Each row is a point on a tangle of strands that fork, close into loops and nearly touch. The rows are in no order.
Two points are linked if the straight distance between their rows is under 57.8. Some points are linked to none.
k_603: -16 4 14 -2 -9 -8 8 17 -13 -2 15 33 23 6 12 -1 14 2 -20 -48 36 -17 37
k_314: 20 6 7 -33 -19 0 0 0 21 3 47 17 -6 12 13 -27 4 14 5 -4 17 34 8
k_177: 19 5 7 -8 -1 -4 -2 9 14 1 47 20 16 -4 9 -15 16 21 -17 -42 39 4 24
k_610: -11 -8 3 -5 12 18 37 15 -22 28 12 12 12 -21 2 12 5 -16 -9 -64 11 -5 34
k_619: 51 19 22 -4 -3 -38 -19 -16 32 -28 15 -4 31 10 -4 -13 9 12 -24 12 23 -12
 -4
k_552: 10 -25 -23 -17 24 18 -16 23 59 -13 7 30 -25 1 20 -22 15 37 29 -11 -18 4
 -3
k_479: -20 0 23 -3 -19 29 -11 -24 -12 17 -10 0 -18 17 -21 9 -16 -16 40 30 4 38
 -5
k_59: -10 12 33 25 -1 -9 -4 -15 -21 10 -25 7 16 7 -7 13 -7 -14 3 3 22 -19 11
k_852: 8 -6 43 26 50 16 -3 11 20 -3 -25 10 34 -8 2 8 15 6 -6 -26 12 -29 21
k_116: 4 -12 34 21 56 24 -8 8 29 -4 -35 9 17 -5 -2 3 12 3 17 -14 1 -21 13
k_635: -35 -16 30 8 15 42 -17 20 7 3 -9 22 -7 0 13 -5 17 21 29 -21 2 14 20
k_956: 35 -9 22 -12 47 7 -32 -11 56 -17 -37 0 36 -17 -28 -3 6 1 -12 -5 15 -13
 13
k_650: -26 22 1 18 -24 -38 -5 -14 -17 13 -12 13 3 10 16 14 -13 3 -19 31 6 -48
 -14
k_172: -33 12 -46 9 -17 13 32 39 -26 28 18 -14 -15 -10 31 -6 -4 6 -6 -43 -9 -10
 2
k_334: 25 4 32 -11 20 8 -47 -16 62 -16 -35 -8 37 -13 -20 -5 10 10 -25 -15 30 -8
 11
k_944: 2 -1 -3 21 11 -19 2 -40 -20 8 -17 -15 14 -14 -25 9 -25 -8 12 54 -6 -8
 -31
k_547: -7 26 13 35 11 -23 -34 -35 -3 -9 -31 -2 18 6 0 6 9 24 31 47 19 -3 -39
k_439: 27 5 25 33 7 -15 -15 -18 -28 -18 20 -5 32 11 -9 0 31 -5 -1 11 29 2 8
k_837: 2 22 11 37 14 -27 -14 -24 -2 -10 -24 -7 25 8 1 -6 3 18 8 48 13 -27 -30
k_53: 21 -5 -16 -16 11 15 22 18 12 6 31 -4 -22 -5 7 -17 10 14 25 -8 -25 19 -3
k_455: -7 6 -21 -12 -15 -4 44 -4 -28 35 5 -8 -26 -20 -10 20 -24 -23 -7 -10 -26
 -17 -5
k_32: 38 -21 19 -22 2 26 -19 -28 37 -3 19 -4 22 -12 -32 7 8 3 -31 -22 29 19 38
k_952: 24 -14 22 -5 -8 -2 -15 -30 11 -5 18 -17 47 9 -23 30 13 -19 -36 -29 44 3
 48
k_543: -13 2 10 46 14 14 2 -7 -42 -6 2 -14 -5 -2 -12 14 5 -12 9 23 1 22 -3
k_75: -6 3 28 38 15 11 -20 19 -13 -14 17 8 10 12 13 -5 39 13 9 -19 17 2 17
k_343: -21 -9 1 8 16 17 5 17 6 8 -12 -6 -14 -6 13 -3 -3 6 20 -12 -19 -20 3
k_69: 29 6 21 9 11 -13 6 -30 -9 -2 -4 -6 34 -5 -26 10 -4 -18 -10 13 8 -13 5
k_790: 16 -4 16 -25 -29 -12 -19 -28 20 0 12 -6 35 -3 -22 15 8 -22 -50 -39 48 6
 45
k_440: -11 13 6 39 -17 3 -14 20 -33 -12 47 2 -6 16 3 4 36 7 7 -9 24 40 -3
k_35: -17 2 -27 -12 -23 -8 44 10 -30 37 30 -9 -11 -15 -1 4 -14 -24 -1 -33 7 6
 7
k_312: 34 9 -7 -60 19 -10 0 -1 39 4 -58 7 -1 -29 -29 6 -21 -37 -8 -10 -15 -30
 -7
k_827: 26 -8 23 24 2 -10 -20 -28 -21 -21 19 -12 51 12 -14 20 19 -19 -11 2 41 7
 22
k_710: 18 -19 -33 -19 48 16 -6 20 45 -3 -40 15 -17 -22 2 8 2 -6 27 -19 -34 -37
 1
k_216: -6 11 -12 51 14 -14 -23 -8 -12 -23 -4 -18 3 10 13 -1 11 26 5 58 -15 0
 -50
k_736: 0 15 -6 28 -12 -23 9 13 -32 -8 48 0 -7 5 10 -3 16 9 -1 14 -1 17 -23
k_851: -18 17 -20 20 -16 14 5 33 -15 -7 31 -13 -31 15 29 -10 15 28 8 -2 -14 22
 -16
k_26: 12 -24 -11 -15 51 36 20 27 29 14 9 18 -12 -26 4 -8 17 27 15 -36 -10 -12
 13
k_555: 31 -20 -29 -29 51 29 30 21 21 17 3 7 -14 -37 -7 -9 8 5 14 -34 -17 -6 2
k_636: -14 20 9 30 -3 -33 -11 -20 -15 5 -18 4 10 6 8 11 -7 1 -4 37 6 -40 -25
k_679: -22 11 6 -9 -21 -6 -10 6 -4 3 -3 16 -2 13 19 -10 -6 10 1 1 3 -17 0
k_680: -2 9 -28 14 -26 -38 23 9 3 8 13 -9 -33 9 35 -5 1 10 -11 36 -25 -13 -26
k_50: -29 20 -6 17 -36 -44 9 -11 -28 14 12 19 -9 11 13 9 -5 -9 -20 26 12 -25
 -14
k_784: 27 28 14 -36 -37 -36 0 7 27 -13 31 25 10 18 18 -26 -1 11 -24 10 20 8 -1
k_345: 27 9 1 -25 8 -11 18 6 14 11 9 11 2 -17 -4 -10 -5 -6 -13 -23 -4 -26 11
k_299: 5 20 -2 -1 -29 -45 18 0 -14 3 34 10 11 2 8 3 3 -13 -23 -27 28 -22 17
k_718: -15 -8 -39 28 -7 -15 1 -4 16 7 -38 -19 -31 13 21 -2 -8 2 3 33 -36 -30
 -35
k_27: 48 10 28 16 6 -21 -22 -12 3 -28 23 4 36 14 -1 -9 27 9 -6 6 29 -8 0
k_913: 0 16 -9 -28 -23 -37 24 -2 -14 19 -1 11 16 -11 4 5 -27 -25 -37 -36 10 -40
 18
k_533: 14 1 24 2 8 -11 17 -12 -10 14 3 -6 34 -15 -15 25 -4 -33 -32 -49 27 -19
 44
k_351: 8 24 -1 29 -2 -36 2 0 -21 -11 30 5 0 12 16 0 22 11 -6 16 11 -16 -11
k_822: 28 -8 38 7 43 11 -3 0 21 -6 -12 7 35 -18 -3 10 13 7 -28 -41 15 -23 34
k_744: -8 8 -44 20 -16 2 17 38 -1 -6 21 -24 -38 9 35 -16 9 24 6 3 -33 20 -23
k_721: 49 -24 11 -15 52 12 -26 -12 46 -32 4 0 29 -6 -22 -18 4 6 11 11 13 16 3
k_24: 32 -9 -8 -27 18 4 -6 19 59 -21 16 32 -14 -3 12 -28 15 36 11 -7 -6 0 -8
k_477: 5 12 12 -3 -6 -18 -14 7 12 -9 -4 11 -5 14 13 -8 8 16 14 19 3 -20 -12
k_218: -17 -19 -36 21 24 34 30 26 -23 10 -7 -38 -28 -19 1 15 -2 -4 5 -19 -54 2
 -6
k_4: 13 -20 -11 22 40 26 -8 13 3 -24 8 -21 -10 -8 -9 -14 9 7 41 25 -28 28 -17
k_988: 46 -4 24 -2 34 -2 -40 -16 50 -29 -11 2 31 3 -18 -14 12 15 8 17 19 6 -9
k_906: 15 1 11 -10 23 3 12 17 14 11 5 13 10 -14 4 -5 10 8 -7 -35 0 -23 16
k_206: -67 5 -27 10 -54 7 -19 9 -30 -17 -14 15 -17 33 30 -5 2 18 -6 12 -8 14
 -14
k_904: -5 -13 6 22 33 34 -6 28 7 -4 22 1 -15 -4 10 -11 23 23 28 -20 -15 11 7
k_243: 44 -15 24 6 12 0 -14 -28 5 -23 13 -13 56 5 -13 14 15 -11 -25 -12 36 6 35
k_605: -26 6 -20 21 -31 9 -11 13 -12 -11 -7 -23 -56 29 19 6 -6 26 9 31 -29 40
 -34
k_79: -48 8 4 4 -23 9 -11 19 -19 -3 -10 19 -1 18 22 -6 3 16 6 -4 -2 -15 1
k_673: 29 19 29 -16 -23 -22 -24 -43 13 -2 -7 -15 28 12 -21 8 -9 -18 -16 10 34
 -1 12
k_95: 34 0 5 -31 45 -1 -2 2 33 -2 -54 5 11 -25 -26 7 -18 -26 -9 -12 -12 -39 -3
k_310: -20 11 26 9 -27 10 -21 -13 -20 4 9 2 -18 22 -11 3 -1 -7 26 23 15 42 -3
k_556: -6 -4 2 31 -4 10 -8 -19 -35 -17 5 -15 0 1 -17 7 -8 1 22 55 -8 46 -31
k_462: 13 -5 -31 -4 -1 -26 21 17 34 -10 -21 -8 -21 11 29 -8 2 4 8 27 -37 -27
 -29
k_974: 3 -2 21 -15 -19 6 -15 5 6 1 32 21 -3 18 11 -12 19 16 17 -5 13 21 6
k_384: 2 7 -6 -46 -20 -10 13 13 26 0 3 19 -8 7 20 -19 -13 9 1 -4 -15 0 4
k_104: -19 -6 -22 -8 -5 27 7 21 15 3 2 -8 -40 9 6 -10 -2 11 35 8 -32 23 -10
k_25: 21 22 14 -59 -23 -22 -4 -23 33 11 -40 7 -4 -11 -29 0 -35 -30 -7 21 4 -5
 -7
k_325: -7 -3 39 2 10 16 -27 8 15 -8 -5 26 14 10 11 -6 19 16 3 -19 29 -12 20
k_178: -16 -6 35 21 -13 10 -7 -45 -36 17 -12 -7 21 8 -27 28 -7 -34 9 11 37 36
 13
k_127: -3 1 -23 -10 -12 4 52 5 -40 37 25 -7 -17 -26 -15 12 -25 -33 -3 -15 -13 8
 0
k_52: 3 10 26 50 10 -9 -16 1 -22 -12 20 2 19 14 4 7 40 9 4 -1 26 2 6
k_494: 7 -9 -35 -6 19 20 20 37 29 0 25 -8 -31 -5 24 -22 15 25 26 -7 -33 16 -20
k_148: 1 -4 11 10 7 -7 29 9 -22 19 11 7 17 -18 0 21 6 -28 -18 -47 23 -16 33
k_746: -16 -8 23 35 1 10 -2 -36 -54 6 -7 -13 19 -3 -35 24 -5 -31 8 23 26 35 0
k_341: 2 12 25 -69 -36 -7 -11 -9 41 -7 -16 18 4 12 -11 -23 -24 -6 -8 11 15 9 7
k_675: -31 11 19 -28 -37 -6 -12 -6 -6 -9 -12 32 10 27 7 -14 -3 9 7 4 15 -5 14
k_549: -28 -11 -37 41 5 -16 -13 -18 -1 13 -47 -24 -35 7 19 13 -18 6 -14 39 -45
 -18 -50
k_56: 37 -4 20 -7 11 -7 -2 -43 4 -15 -11 -26 48 -11 -28 13 -14 -23 -28 6 19 -8
 20
k_87: 6 6 22 25 10 -17 -7 -36 -20 7 -12 -4 23 3 -14 8 -2 -14 3 20 15 -11 -4
k_311: -58 9 -32 -24 -65 -11 26 14 -21 6 6 18 -10 23 34 -15 -14 7 -16 7 -14 2
 -2
k_832: -39 15 -7 40 -29 4 -14 4 -42 2 13 -3 -38 15 0 16 -1 -2 -1 19 -1 35 -12
k_615: -1 -9 -9 25 34 33 1 23 1 -10 7 -19 -16 -1 0 -10 14 17 25 -3 -33 18 -15
k_346: 53 15 0 -59 8 -14 0 -3 36 -2 -30 -5 5 -30 -29 -6 -18 -23 -30 -2 -6 -22
 -2
k_275: 31 -24 -35 -14 52 13 -2 26 51 -13 -9 13 -14 -11 2 -6 12 9 26 -12 -37 -15
 -11
k_627: -30 21 -12 48 -15 -7 -13 28 -41 -15 33 1 -18 12 12 11 31 13 -1 -14 17 22
 -4
k_197: 32 7 7 -48 -39 -19 6 -1 31 4 39 20 -1 10 11 -19 -2 9 -8 -2 24 26 14
k_836: 13 13 20 32 -27 -38 -29 -29 -29 -9 12 6 37 31 -6 15 29 -8 -5 21 49 7 -5
k_947: -26 -4 -41 19 -24 8 6 14 -6 -4 -7 -31 -58 26 27 2 -7 17 -5 20 -38 28 -25
k_798: 30 5 -39 -27 -4 -30 49 15 3 18 -7 -9 -23 -14 19 8 -6 -13 -9 14 -37 -32
 -20
k_539: 5 7 13 9 -31 -24 0 -35 -26 10 19 4 -3 11 -18 16 -11 -27 3 29 20 10 -8
k_329: -8 2 -32 21 -11 -20 28 27 -7 4 -5 -14 -19 1 36 -9 0 16 -11 -4 -32 -39
 -15
k_166: -62 1 -41 -3 -53 1 8 15 -28 -8 1 2 -23 32 37 -16 -10 17 -20 3 -22 18 -5
k_694: -5 -10 34 -30 -13 20 -31 -11 23 -4 -4 29 18 -3 -9 -8 0 12 -19 -30 35 6
 43
k_161: -48 16 -37 47 -18 -6 12 37 -41 -1 12 -10 -19 3 30 12 10 14 -24 -26 2 -2
 -9
k_202: -32 17 26 33 -1 -19 -5 -32 -30 20 -45 6 22 -1 -6 30 -12 -14 -10 8 34 -34
 7
k_256: 21 15 12 -49 -31 -14 10 -24 7 21 -20 5 -3 -7 -30 11 -41 -32 -11 12 2 -6
 5
k_67: 1 -5 25 22 25 34 -17 14 -5 -5 17 4 -1 8 7 -6 30 18 14 -6 6 24 6
k_957: 19 -10 31 -31 -10 19 -33 -21 41 -8 12 11 16 0 -12 -6 8 12 -17 -19 35 10
 30
k_274: -19 3 38 -16 -25 4 -12 -28 -10 11 -16 15 22 19 -19 20 -8 -26 1 -13 46 6
 34
k_190: -35 20 -24 44 -31 -21 -5 32 -45 -11 25 -6 -20 14 29 10 24 21 -20 -7 6 4
 -13
k_797: -29 8 0 38 -2 1 -28 13 -10 -9 -18 -7 -13 24 25 -1 13 28 10 20 -7 -13 -28
k_551: -33 -5 -5 4 16 30 34 31 -23 36 7 3 -9 -23 5 11 3 -9 3 -60 3 3 30
k_251: 45 -27 -5 -14 57 20 -14 0 42 -24 -5 6 15 -20 -22 -10 0 4 24 11 -11 7 -10
k_6: -6 -13 15 32 47 22 2 12 13 3 -39 -9 7 -10 -8 9 4 0 24 -3 -17 -25 -4
k_113: -24 10 -1 6 -41 -38 1 -33 -43 16 18 8 -10 13 -17 21 -10 -25 -8 21 25 14
 -10
k_137: 35 -9 -25 -36 2 1 33 17 26 18 21 -3 -17 -17 5 -14 -4 -1 17 -2 -24 12 -8
k_445: -25 14 13 41 -23 -17 -22 -17 -47 2 14 2 2 17 -11 19 10 -10 5 25 25 24
 -11
k_900: -26 12 -48 -6 -27 -3 46 27 -30 35 32 -11 -19 -14 19 4 -16 -9 -1 -29 -8
 15 -4
k_129: -23 -6 -43 30 -12 18 13 18 -17 7 -17 -33 -55 8 10 5 -11 9 -4 0 -42 19
 -22
k_117: 45 -18 3 0 17 -19 1 -22 -6 -29 24 -15 26 -3 -17 -14 -10 -1 10 46 2 16
 -18
k_770: 50 -34 15 -21 31 32 -4 -23 27 -14 32 -6 30 -20 -25 7 18 10 -22 -21 20 24
 30
k_182: -46 1 -5 28 2 -5 -9 -20 -17 22 -47 -12 -19 3 9 21 -17 -1 -1 27 -16 -29
 -27
k_416: 6 -9 -38 17 10 -27 -3 4 29 -6 -37 -15 -21 15 28 0 -1 5 26 31 -41 -28 -36
k_984: 2 19 -1 -16 -25 -42 22 2 -11 9 11 18 15 -10 -3 5 -8 -23 -34 -49 37 -29
 26
k_854: 25 -23 -6 12 15 -21 5 -18 -27 -29 7 -13 19 -14 -9 -12 -22 -1 13 69 -4 22
 -32
k_597: 46 -25 -23 -20 61 13 26 18 10 -5 6 -2 6 -34 -13 -6 11 -1 11 -15 -32 -16
 -4
k_493: 10 3 2 32 -7 -3 -5 5 -39 -22 44 -11 -6 6 -7 -5 21 2 7 8 5 39 -7
k_779: -8 7 21 -4 -16 15 -7 0 -13 8 20 6 -11 15 -6 -5 7 -1 23 -3 14 23 8
k_204: -28 9 3 34 -13 -6 -9 -1 -42 1 18 -7 -19 4 -7 16 5 -13 -1 13 8 17 -9
k_796: -15 -20 -29 5 30 40 21 20 -9 27 -31 -22 -32 -17 1 14 -3 -10 18 -22 -44
 -4 -3
k_814: -38 8 -18 14 -24 14 12 21 -26 3 16 -15 -38 4 18 -1 -2 9 8 -3 -15 23 -7
k_749: -23 3 -1 -9 -17 -5 5 -12 -3 25 -28 -1 -24 2 -9 11 -19 -5 12 18 -20 -17
 -13
k_298: -20 -3 10 -26 -17 27 10 -17 -2 22 -10 -8 -32 2 -25 9 -25 -26 36 24 -13
 26 1
k_379: -25 5 -18 27 -3 19 -19 11 1 -16 -11 -20 -44 19 7 -5 5 17 28 35 -26 27
 -30
k_890: 45 -5 20 -8 50 -11 -19 -12 29 -15 -44 -14 49 -23 -29 2 2 -15 -13 -7 6
 -28 5
k_451: -27 5 -10 -49 -20 16 14 17 8 0 15 44 15 9 18 -28 -7 26 -14 -29 2 -13 19
k_200: -1 14 -3 -18 -27 -32 27 4 -10 16 1 4 -2 -5 1 3 -18 -17 -16 -9 -4 -33 8
k_387: 7 -35 -51 14 34 7 16 0 -9 -17 -29 -25 -22 -15 -1 5 -16 -17 30 39 -55 2
 -38
k_433: -52 16 -12 21 -49 4 -25 15 -39 -11 -4 0 -33 27 12 5 2 16 4 17 0 31 -16
k_374: 16 -11 46 6 24 8 -7 -6 15 4 -9 8 40 -8 -2 14 10 -9 -31 -43 31 -12 46
k_819: -2 9 -25 -4 -26 -33 28 2 0 17 -2 -5 -33 6 20 6 -15 -6 -12 38 -28 -8 -26
k_658: 33 -4 9 -12 66 0 -12 -6 37 -11 -63 -10 37 -30 -30 5 -8 -22 1 -3 -2 -32 2
k_151: -32 -5 15 -9 -6 22 10 15 -19 21 -5 17 -11 -2 1 5 -4 -1 6 -28 -2 0 24
k_690: -26 10 -28 -71 -30 9 27 12 11 -1 4 45 26 6 16 -30 -13 11 -25 -21 -3 -14
 16
k_686: 13 15 3 12 -20 -35 17 -3 -16 1 33 6 4 7 7 0 3 -4 -13 -3 15 -14 4
k_789: -8 15 22 39 -21 -36 -30 -26 -38 -5 6 14 18 21 -5 19 17 -6 -3 34 37 7 -17
k_896: -48 5 2 8 -22 -8 -3 -19 -15 22 -42 1 -13 4 11 10 -27 -5 0 23 -11 -32 -10
k_711: -10 -4 12 31 33 9 2 -4 -7 1 -35 -13 7 -5 -12 12 -8 -7 22 16 -10 -23 -8
k_123: 32 -7 11 1 9 -12 9 -12 -4 -13 24 -6 8 2 -7 -12 -3 -6 14 25 -5 14 -5
k_231: 9 5 17 -43 -34 -6 -11 -16 22 -1 10 12 24 -14 -20 0 -7 -16 -51 -48 40 -1
 47
k_612: 48 -37 -12 -20 65 16 -1 1 12 -32 -10 -5 20 -27 -22 -7 2 -14 24 9 -19 2
 -1
k_609: 26 7 21 -14 19 -5 -30 -6 49 -18 -9 17 15 14 -5 -25 3 20 18 12 12 -7 -11
k_344: 9 -6 -5 1 13 -4 11 -29 -6 5 -19 -15 -2 -14 -25 3 -24 -15 20 43 -21 0 -25
k_101: 1 3 11 15 5 -3 4 21 -8 1 32 20 11 3 18 -7 27 18 -8 -50 26 -2 30
k_215: 23 -18 0 5 36 22 -15 6 20 -28 15 -4 -7 1 -13 -17 4 4 51 34 -17 32 -15
k_682: 42 23 14 -26 -25 -36 -9 -7 31 -13 21 10 18 9 1 -15 0 0 -25 -6 23 -9 4
k_48: -21 4 -7 -7 -33 -12 9 -8 -3 17 -5 2 -28 14 10 4 -16 -4 10 33 -27 -10 -16
k_89: -3 -8 -49 9 0 14 21 40 13 -3 10 -27 -40 9 30 -20 13 21 19 -10 -43 21 -18
k_717: -16 -28 -12 -16 26 52 7 20 14 17 -13 -7 -38 -11 -14 0 -6 -8 44 -13 -39
 27 1
k_135: 55 5 5 -40 6 -16 -9 -18 40 -11 -13 -18 25 -27 -28 -13 -15 -25 -37 -6 4
 -7 3
k_308: -4 -4 9 30 10 9 -5 -5 -26 -16 7 -16 -6 7 -12 -2 4 0 23 33 -8 26 -20
k_154: 2 4 6 -23 23 6 2 26 30 -2 3 30 5 -13 17 -20 11 31 -13 -37 4 -31 19
k_760: -19 -20 37 -10 20 33 -19 12 25 0 -10 30 0 2 7 -4 7 15 11 -28 15 -1 30
k_404: 18 11 21 -8 -25 -23 -13 -40 -7 0 12 -9 20 16 -21 12 -7 -24 -5 27 31 12 5
k_133: 43 -26 19 -2 23 11 -4 -22 6 -28 28 -20 48 -14 -17 8 12 0 -28 -18 24 8 31
k_608: 34 3 12 -19 6 -2 5 -7 14 1 32 11 25 -8 -5 -12 6 11 -22 -42 24 0 31
k_905: 8 2 8 4 12 7 -10 2 15 -11 5 6 -12 17 5 -17 9 9 29 21 -14 2 -17
k_972: 8 11 14 -64 -28 -15 -12 -13 41 5 -31 14 -8 6 -22 -15 -32 -21 9 18 -4 6
 -1
k_808: -11 3 0 23 19 -7 -7 0 9 -2 -33 -10 0 4 -1 1 3 -1 27 31 -15 -22 -28
k_742: 10 -19 -4 19 10 -3 0 -19 -34 -20 4 -23 8 -13 -21 -2 -26 3 24 66 -13 33
 -34
k_60: -18 -17 -33 18 2 21 9 1 -15 1 -20 -30 -49 2 -1 12 -15 -6 6 25 -48 16 -29
k_855: 41 16 21 -33 -20 -25 -16 -26 27 -3 -15 -15 27 -12 -32 -3 -18 -22 -36 8
 20 -13 9
k_596: -15 24 -1 50 -4 -15 -27 4 -19 -13 -2 -7 -6 20 25 5 19 23 6 36 -2 -6 -33
k_301: 39 -7 -46 -25 16 -2 63 18 -14 17 25 -15 -5 -30 8 -3 -3 -12 -3 5 -41 3
 -22
k_492: -23 9 1 22 -2 15 -13 1 -1 -5 -12 -15 -27 14 -5 5 -1 2 28 35 -15 20 -24
k_867: 22 -4 17 -19 17 4 -27 7 59 -23 5 29 -3 5 2 -25 9 32 4 1 11 -8 8
k_112: 6 -2 -49 14 24 13 43 25 -32 9 8 -38 -19 -27 6 4 -7 -3 -5 -15 -45 -5 -12
k_414: -11 -21 18 42 12 12 1 -21 -56 -5 13 -16 11 -4 -30 21 -4 -21 10 16 12 36
 5
k_270: -47 5 -24 -18 -52 -10 29 7 -24 20 -2 8 -26 7 22 7 -19 -9 -6 4 -23 0 -1
k_185: -2 2 14 -22 -11 -18 -11 8 8 -8 11 33 32 3 12 -8 9 11 -33 -48 38 -19 36
k_948: -17 -3 5 26 6 -10 -5 -47 -39 8 -8 -11 14 -11 -20 16 -27 -7 8 57 7 14 -36
k_46: 58 -30 -25 -26 54 2 19 11 2 -30 -2 -7 18 -34 -18 -8 -5 -15 2 3 -29 -14
 -8
k_782: 40 2 -38 -42 5 -8 56 17 4 25 26 -3 -11 -22 15 -2 -11 -9 -1 -5 -27 6 -13
k_916: -30 15 -12 25 -28 -42 0 -26 -41 21 17 3 -17 3 -2 25 -12 -15 -23 27 13 -2
 -19
k_701: -26 0 -13 10 -4 30 -16 24 14 -14 3 -15 -47 23 14 -14 11 20 36 10 -22 36
 -20
k_544: -23 -22 -26 -16 4 41 -1 17 20 9 -16 -11 -51 9 -2 -3 -11 -2 45 -6 -42 22
 -4
k_674: -31 1 29 -11 -15 10 -2 -6 -17 19 -11 19 5 8 -11 8 -5 -13 6 -21 22 3 36
k_689: 10 3 46 10 8 5 -38 -11 15 -11 2 7 33 17 -2 -2 25 13 1 -4 36 -3 20
k_519: -20 -24 -10 3 20 51 16 14 -14 17 -21 -23 -40 -17 -17 14 -8 -10 34 -15
 -40 19 1
k_793: 18 -15 -31 -1 35 6 9 29 41 -11 8 -5 -18 0 20 -16 18 14 30 1 -39 -7 -18
k_578: 15 7 16 -52 -18 -2 3 -20 7 20 -9 10 3 -12 -30 2 -27 -33 -22 -18 8 -9 27
k_831: -19 5 43 4 -22 12 -20 -34 -17 15 -19 10 19 17 -20 22 -3 -19 13 8 39 20
 20
k_239: -13 -8 20 23 -1 9 -3 -51 -49 10 -6 -10 12 -10 -35 21 -23 -25 17 48 10 36
 -13
k_629: -17 -27 -24 -6 19 32 -23 29 53 -14 -13 15 -28 16 25 -18 14 29 35 -12 -23
 -5 -6
k_688: 4 -10 34 -35 -1 21 -8 -8 20 23 -22 9 24 -22 -25 18 -15 -24 -38 -47 27 -8
 46
k_37: 27 -11 -52 2 27 3 55 25 -21 11 16 -30 -6 -33 8 -8 4 -3 -2 -5 -40 -16 -20
k_8: -46 -8 11 11 6 40 18 29 -25 25 -9 4 -10 -13 8 20 -8 -14 10 -42 -3 13 33
k_42: 1 8 23 -60 -45 2 -26 -13 27 -7 7 36 12 20 -3 -26 -14 6 -6 2 21 22 22
k_489: 5 1 21 -45 -24 -3 -8 -10 13 12 -10 7 13 -13 -25 7 -19 -25 -38 -46 30 -11
 45
k_508: -42 -3 -28 -10 -40 15 9 24 -16 0 7 -4 -27 17 36 -17 -6 18 1 -10 -21 19
 -5
k_235: 1 10 -23 -24 -24 -19 39 9 -14 26 8 3 -10 -20 6 10 -18 -15 -11 -11 -25
 -19 -2
k_186: 18 -2 21 7 16 14 -20 -7 18 -18 14 -6 5 15 -11 -20 9 6 42 36 -3 27 -19
k_483: -2 2 -14 35 23 -17 -9 -1 4 -21 -15 -18 -9 8 13 -1 4 16 19 43 -23 -20 -42
k_977: -37 -6 -39 9 -31 10 19 8 -21 18 -14 -25 -44 3 13 6 -19 3 -14 -9 -41 0
 -19
k_415: -7 8 9 -44 -26 -16 -6 -1 9 -13 9 42 28 6 3 -25 -5 3 -36 -39 28 -17 30
k_417: 26 0 34 -10 -10 9 -39 -21 26 -7 6 9 27 19 -5 -1 28 10 -18 -12 48 9 24
k_542: -3 -26 -52 14 14 9 14 5 4 1 -25 -35 -43 -4 6 8 -7 -10 14 24 -63 6 -35
k_382: -46 11 -42 39 -4 6 24 33 -33 15 2 -22 -15 -4 29 8 2 10 -18 -40 -8 -7 2
k_865: -19 18 -8 -66 -34 -14 10 3 9 -8 3 45 33 -5 7 -26 -14 2 -42 -30 13 -7 25
k_574: -46 -6 -30 -1 -32 11 23 6 -29 29 -11 -5 -34 0 19 8 -24 -9 -5 -8 -35 -11
 -3
k_62: 6 -22 -28 9 30 3 9 -13 0 -5 -24 -20 -8 -15 -13 8 -19 -12 32 54 -37 0 -39
k_110: 35 10 35 -9 17 2 -33 -24 37 -11 -23 -14 46 -12 -23 6 2 -6 -41 -13 37 -16
 25
k_936: 41 13 -3 -31 5 -21 15 2 13 7 25 3 20 -20 -2 -9 -5 -3 -30 -34 10 -17 11
k_179: 17 -17 35 1 14 13 6 -12 8 7 3 0 42 -17 -10 29 8 -23 -34 -57 31 -5 49
k_998: -30 8 25 -51 -33 9 -17 -10 10 -10 -6 43 14 24 -8 -20 -12 6 3 12 22 5 15
k_223: -12 14 -25 22 -25 -27 7 20 -3 -2 14 -10 -24 21 47 -13 11 21 -14 25 -13
 -6 -24
k_264: -46 -1 -23 45 15 -2 -19 -26 -8 27 -52 -24 -17 -3 10 22 -18 12 -3 35 -27
 -33 -45
k_203: -17 -5 -3 -38 -2 11 10 23 20 3 4 43 2 -4 15 -21 -2 32 1 -28 -4 -22 20
k_515: 17 6 16 -21 1 -16 -4 5 22 5 11 21 26 -15 -4 -12 6 11 -40 -52 37 -25 39
k_849: -24 19 -21 36 -26 -23 -1 20 -25 -9 15 -8 -17 18 29 0 19 22 -13 9 -7 -8
 -19
k_520: -1 16 9 25 -14 -15 -9 18 -25 -10 46 12 6 18 21 -12 42 16 6 -18 29 20 3
k_923: 0 -12 2 5 38 38 10 30 9 7 15 7 -5 -18 10 -8 22 27 13 -34 -8 8 13
k_98: -43 -6 23 22 12 47 -13 29 -11 0 2 10 -14 10 16 6 21 14 20 -25 6 34 23
k_464: 41 -4 20 -15 22 5 -13 -26 20 -16 -20 -31 52 -19 -36 5 -6 -21 -38 -10 19
 -10 28

How many points has the smallest loop of links through each point below? Write 0 if it is on no loop.
k_913: 19
k_186: 26
k_782: 28
k_415: 12
k_492: 16
k_680: 0
k_101: 6
k_542: 17
k_24: 0

A piece is all that can be reached along the links. How many separate loops has the piece of each point below (a circle has one, a figure eight two, a Y none), and how many tips (points with one link)?
k_231: loops 1, tips 6
k_148: loops 3, tips 4
k_415: loops 2, tips 0
k_736: loops 1, tips 2
k_334: loops 0, tips 2
